A landscape with many valleys, sampled at points; each row gives a point and its height.
From any point a ball takes the steepest step (drop divided by distance) to one of its 2 nearest points. It stops when none of these is lower. Distance is the straight distance between rows; heights are no part of it.
k813: [148 164 165 146  82 101  89 140 150 143 116 113 142  78  77 143 168 108
 172 185 157 143]  height 290
k318: [ 99 143 148 141 117 147 123 140 137 129 135 200 116 109 118 128 137 148
 146 170 185 175]  height 446
k308: [ 87  95  95 105 157 162 158  81  83 110 112 142 101 163 147 101  70 172
  81 102 106 128]  height 281
k21: [118  90  94  99 172 133 152 108 102 155 120 110 108 154 150 126  80 141
 112  97  90  75]  height 99
k414: [106  96 172 129  98 150 140 131 124  69 144 148 113 160 125 109 179 136
  60 105 158 166]  height 193
k43: [ 85 168 136 140 116 110  59 150 122 139 135 127 120 108 144 142 113 120
 153 180 177 155]  height 128
k957: [ 62 103 133  91 126 127 126 131 129 150 132 168  80 116 111 137 101 151
 133 146 147 116]  height 132
k855: [149 115 128 173 157 149 150 140 123  92 155 118 155 167 172  95 139 144
  81  75 112 177]  height 721
k627: [128 153 147 150  94 123 102 138 141 144 124 155 125  71  92 144 156 122
 178 200 178 148]  height 385
k416: [ 89 122 147  96 105 109 116 135 138 154 119 148  90  85  83 151 123 126
 161 179 164  96]  height 296
k5: [147 203  79 150 140 116  57 114  93 115  94 102 163 121 138 124  70  92
 182 178 132 158]  height 92
k20: [133  83 183 105 114 161 181  72 131 114 102 180 111 123  83 125 176 146
  88 118 142 112]  height 727
k187: [137 162  71 125 137 100  72 161  97 120 122  80 133 155 172 130  86  96
 134 129 102 129]  height 107
k62: [149 120 175 135 103 131 139 157 152 104 168 112 156 164 149 111 184 123
  94  83 112 149]  height 668
k533: [103 138  75 109 135 137 128 122  93 144 119 108 115 154 163 131  64 135
 134 124 108 105]  height 121
k197: [120 131 171 101  89  83  95 141 128 149 106  93 101  89  58 151 139  90
 159 161 133  70]  height 190
k850: [195 118 149 126 142 117 171 109 165 136 118 100 178 108 123 154 183 109
 138  85  85  84]  height 514
k251: [131  54 160 105 166 136 161 109 121 105 143 113 103 171 146 112 132 137
  62  84  91  85]  height 590
k327: [ 63 169 138 137 117 121  54 162 121 137 165 133 126 131 166 138 116 127
 133 171 185 172]  height 154
k567: [150 114 193 115 102 147 177 106 137 113 132 139 145 147 113 125 201 136
  79  91 118 126]  height 710
k717: [ 99 129 132 120 116 125 122 136 138 151 127 162  97  89 106 146 121 134
 161 171 168 124]  height 339
k387: [ 96 125 138 103 114  89  81 163 126 143 135  91  93 118 108 146 112 103
 145 151 141  99]  height 66
k282: [ 84  97 125  97 133 121 136 126 125 157 130 137  90 121 116 136 101 140
 132 130 133  92]  height 104
k275: [ 73  95 131  96 134 132 124 151 113 117 154 127  90 167 149 108 103 143
  83 106 120 130]  height 610
k736: [160  95 187 135 122 152 174  94 129  86 138 129 147 148 129 118 199 141
  60  80 111 139]  height 701
k51: [178 111 153 117 133 110 129 174 164 109 163  81 143 163 176 125 160 103
  95  70  71  95]  height 686
k215: [ 89 140  78 107 134 167 157  79  94 125 103 174 113 145 137 118  41 182
 139 152 122 137]  height 224
k196: [178 133  96 149 157  90 113 135 136 133 108  84 147  96 108 136 125  76
 159 106  98 104]  height 122
k992: [ 88 146 151 117 101  96  69 163 132 138 144 108 109 106 113 150 125 107
 150 174 167 127]  height 91
k809: [131 128 160  95 110  74  75 172 127 135 119  68 100 112  67 139 125  73
 151 148 114  76]  height 136
k171: [179  81 144 113 172 117 183 105 146 139 129  99 143 139 134 150 151 110
 118  83  75  56]  height 562
k273: [ 65 164 127 124 123 114  49 177 112 131 166 110 122 159 183 131 114 121
 116 156 158 166]  height 167
k23: [158 160  78 161 144 103  93 133 106 141 113  98 156 114 138 128  98 107
 160 138 127 141]  height 116
k934: [139 106 127 181 139 165 158 107 122  78 141 160 139 138 141 100 158 152
  73 103 158 189]  height 760
k41: [108  65 172  86 139 138 144 133 127 104 153 115  91 175 141 108 133 133
  60  90  94  92]  height 596
k153: [124 166  54 109 131 129 100 119  89 109 106  88 143 158 160 133  41 120
 165 160 117 112]  height 135
k271: [ 82 145 108 116 128 131 112 126 111 154 107 165  92  90 115 147  88 155
 162 187 153 133]  height 324
k714: [137 145 168 136  84 142 149 128 157 137 143 161 138 116 108 129 182 127
 137 147 162 155]  height 134
k698: [170 102 168 163 135 155 176 108 147  79 148 117 172 146 145 113 187 143
  78  75 106 161]  height 687
k605: [ 86 108  93  97 150 137 136 119 101 153 125 123  99 154 154 122  75 146
 115 114 103 103]  height 112
k873: [143 121 153 116 103 124 151 123 146 147 132 128 125 105  99 140 159 120
 146 137 137  96]  height 478
k839: [129 140 197 124  75 151 143 124 138 114 135 163 133 142 102 117 216 134
  79 110 149 181]  height 127
k667: [ 79 123 128 119 132 131 119 145 113 131 152 144 103 155 150 116 103 142
 109 127 147 147]  height 617
k491: [ 94  84 167  97 123 134 125 156 121  98 164 125  87 179 149 104 130 134
  60  91 120 124]  height 603
k224: [ 81 123 101 116 142 150 148 103 101 142 109 178 101 127 127 120  74 169
 128 144 133 137]  height 196
k912: [163 120 120 167 157 139 142 150 145 106 159 106 171 167 179 105 149 132
 103  66  97 166]  height 707
k908: [151 112 155 132 132 125 128 168 153 103 172  98 135 175 172 117 153 124
  89  78  95 123]  height 679
k984: [188 139 111 188 121 136 162 115 158 151 111 152 160  63  96 128 159 139
 187 157 140 138]  height 532
k359: [145  74 158 106 159 127 173 111 135 132 141 111 121 154 131 127 136 130
 101  91  97  71]  height 580
k749: [183  98 139 138 169 120 177 113 152 134 128  97 167 135 140 132 153 113
 125  73  88  84]  height 543
k408: [121 118 168 134 109 140 146 138 143 120 162 131 132 150 134 117 161 127
 108 111 139 147]  height 653
k713: [106 142 173  87  76 100 101 143 135 154 117 119  94  84  60 156 155 110
 153 176 156  92]  height 243
k868: [136 150 186 131  72 155 148 122 149 123 134 180 141 126 102 122 202 135
 116 137 165 179]  height 102
k417: [125 147 105 136 133  93  67 194 130 123 156  81 136 154 176 130 120  98
 121 125 120 143]  height 166
k228: [119  79 133  87 141 115 155 105 136 166 113 109  96 103  93 146 120 123
 141 125 112  39]  height 133
k578: [ 56 114 114  92 130 140 125 104 116 133 113 203  78 122 113 126  81 173
 129 153 144 137]  height 165
k642: [ 96 161 123 127 126 102  36 196 116 124 160  83 128 160 188 131 118 103
 119 145 141 156]  height 172
k971: [133 127 147 101 120  67  74 185 129 126 129  56 105 132  98 142 131  70
 131 125 103  72]  height 111
k250: [130 155 103 158 138 125 117 151 121 135 150 120 150 154 172 118 122 131
 130 121 136 168]  height 632
k469: [ 76 162  86 113 127 136 103 109 102 149  98 159 102 102 122 144  58 161
 170 192 142 124]  height 283
k869: [ 84 174  98 144 126 163 117 111 107 135 109 202 123 106 142 134  91 170
 163 197 165 176]  height 836
k411: [116 117 107 107 139  92  97 157 103 155 117  84  98 118 119 139  93 103
 139 130 116  82]  height 87
k902: [103 180  85 144 131 178 138  99  99 120 104 189 135 128 152 120  74 173
 154 185 155 180]  height 823
k806: [200 142 105 183 134 129 153 111 172 144 113 127 174  73 110 133 164 124
 179 124 131 152]  height 584
k876: [117  78 164  98 132 149 179  89 136 137 130 164 100 126  93 121 141 142
 109 119 131  98]  height 737
k29: [159 104 158  84 129 110 149 134 145 146 132  83 128 132 115 149 160 104
 116 100  87  33]  height 259
k194: [ 92 151 121 148 126 134 102 152 113 136 153 137 132 150 162 123 109 138
 124 140 158 180]  height 625
k344: [102 100 168  96 106 147 156 111 141 138 130 166  99 122  87 125 145 136
 123 136 151 108]  height 746
k472: [195 140 108 180 136 119 135 114 147 151  96 129 145  50  75 129 135 122
 197 164 136 121]  height 437
k935: [186 133 100 184 147 136 161 113 161 149 128 129 172 101 135 123 149 130
 160 105 126 153]  height 621
k919: [145 116 194 108  98 156 178  88 124 125 117 171 121 127  87 125 197 142
  84 110 138 129]  height 719
k515: [ 51 108  89  92 136 157 138  83  95 104 103 175  93 162 133 105  59 183
  90 123 115 142]  height 257
k244: [118 124 189 130  79 147 134 129 131  83 154 154 129 156 119 112 200 137
  68 104 156 181]  height 158
k373: [174 134 103 155 146 117 119 169 159 110 152  93 174 143 182 117 149 107
 123  71  92 144]  height 696
k952: [140 118 137 174 134 150 148 130 128  96 163 135 151 156 156 102 150 141
  92  96 139 185]  height 739
k279: [114 152  82 120 136 112  95 145  96 140 127  91 122 149 160 134  82 122
 132 134 116 126]  height 114
k948: [132 185  61 131 135 124  89 107  91 107  94  93 154 139 156 132  50 110
 172 176 133 135]  height 137
k265: [ 61 113 112 108 134 151 125 103 121 111  94 226  83 132 105 118  90 185
 120 147 156 160]  height 191
k681: [143 149  95 154 140  96  83 169 124 136 138  90 149 129 147 132 123  98
 146 131 127 143]  height 150
k815: [ 63 114  96 110 142 167 139  83  98  91  90 206  87 135 117 111  78 188
  94 133 145 166]  height 223
k450: [116 105 127  85 133  76  77 179 122 133 126  66  83 132 118 134 107  87
 129 124 101  62]  height 101
k699: [111 161  83 155 136 187 162  86  95 102 102 190 141 151 150 107  73 175
 137 159 149 187]  height 812
k80: [168  98 152 161 155 144 181 102 141 110 144 132 162 139 140 113 157 141
 105  82 110 140]  height 670
k351: [188  95 133 176 176 149 199  81 147 133 128 140 178 127 135 113 154 142
 121  81 105 136]  height 656
k542: [ 96 153  56 100 131 139 122 113  93 113 115 101 137 175 169 129  41 138
 150 150 115 112]  height 129
k766: [128 143  84 164 150 185 171  76  91 107 109 176 139 143 149 101  79 172
 116 130 135 183]  height 802
k673: [151 182 170 143  61 109  93 140 166 143 126 117 158  87  96 144 200 112
 160 174 156 162]  height 220
k323: [147 103 155  83 125 110 149 117 141 154 114  90 116 109  83 155 153 101
 133 118 106  27]  height 215
k931: [179 125 102 137 144 102 109 175 158 113 149  77 161 130 172 134 146  87
 122  73  79 117]  height 692
k14: [172 141  91 139 167  74  92 155 121 128 107  78 139 113 109 125 106  64
 150 108  82 108]  height 81
k428: [146 171 165 142  63 128 124 141 163 140 135 144 157 107 103 142 209 125
 143 146 149 171]  height 173
k218: [174 135 147 138 104 124 159 114 158 151 120 115 148  85  86 146 174 114
 155 128 127 101]  height 438
k816: [181 125 115 156 137 110 141 115 143 152 101 121 138  65  78 140 132 113
 177 148 130  96]  height 322
k571: [177 118 125 115 137 100 104 188 163 105 152  77 143 148 174 134 146  83
 103  72  63  91]  height 689
k398: [116 150 129 156 120 136 116 139 134 148 128 168 123  89 119 140 132 137
 161 183 174 159]  height 401
k291: [196 117 107 194 163 150 187  95 154 134 132 142 189 113 143 116 146 144
 146  87 112 158]  height 643
k796: [127 132 142 148 118 124 128 152 148 134 160 119 142 144 149 122 145 124
 129 122 148 154]  height 642
k645: [101 113 170  78  92 134 148 110 142 150 116 180  85 105  74 147 157 140
 139 155 150  86]  height 755
k832: [111  86 118  99 156 121 153 112 120 166 125 119  96 123 119 134 102 131
 130 110 114  66]  height 61
k149: [196 137 154 135 113 121 165 103 165 150 107 105 179  87  93 155 195 114
 154 103  95  94]  height 481
k141: [ 71 155  71  95 121 155 130  90 100 127 105 161 111 136 144 132  42 164
 161 171 131 127]  height 244
k958: [157 192  71 171 146 107  58 132 110 128 102  97 171 117 137 120  94  91
 169 157 126 176]  height 145
k882: [126 119 104 175 152 177 160  90 100  88 117 177 128 136 142  99 116 169
  87 118 159 198]  height 785
k585: [151 151  78 128 152  83  71 169 103 121 116  73 127 133 145 127  94  68
 134 114  88 115]  height 100
k128: [178 123 106 153 143 104 140 116 144 144 116  97 148  90 105 148 138 102
 160 113 115  94]  height 197

Call two points neighbours if one is among the 2 nearest of the other. Go from one point of each pair to the other, from neighbour to neighbour, staying as low as possible. Name the highest point that can't be avoided.
k5, k387: k642
k23, k14: k958
k218, k832: k171
k5, k832: k948
k832, k14: k533

For each start below, name the point where the ball stops.
k51: k218
k472: k14
k344: k14
k194: k218
k699: k218
k251: k218
k869: k578
k273: k387
k809: k387
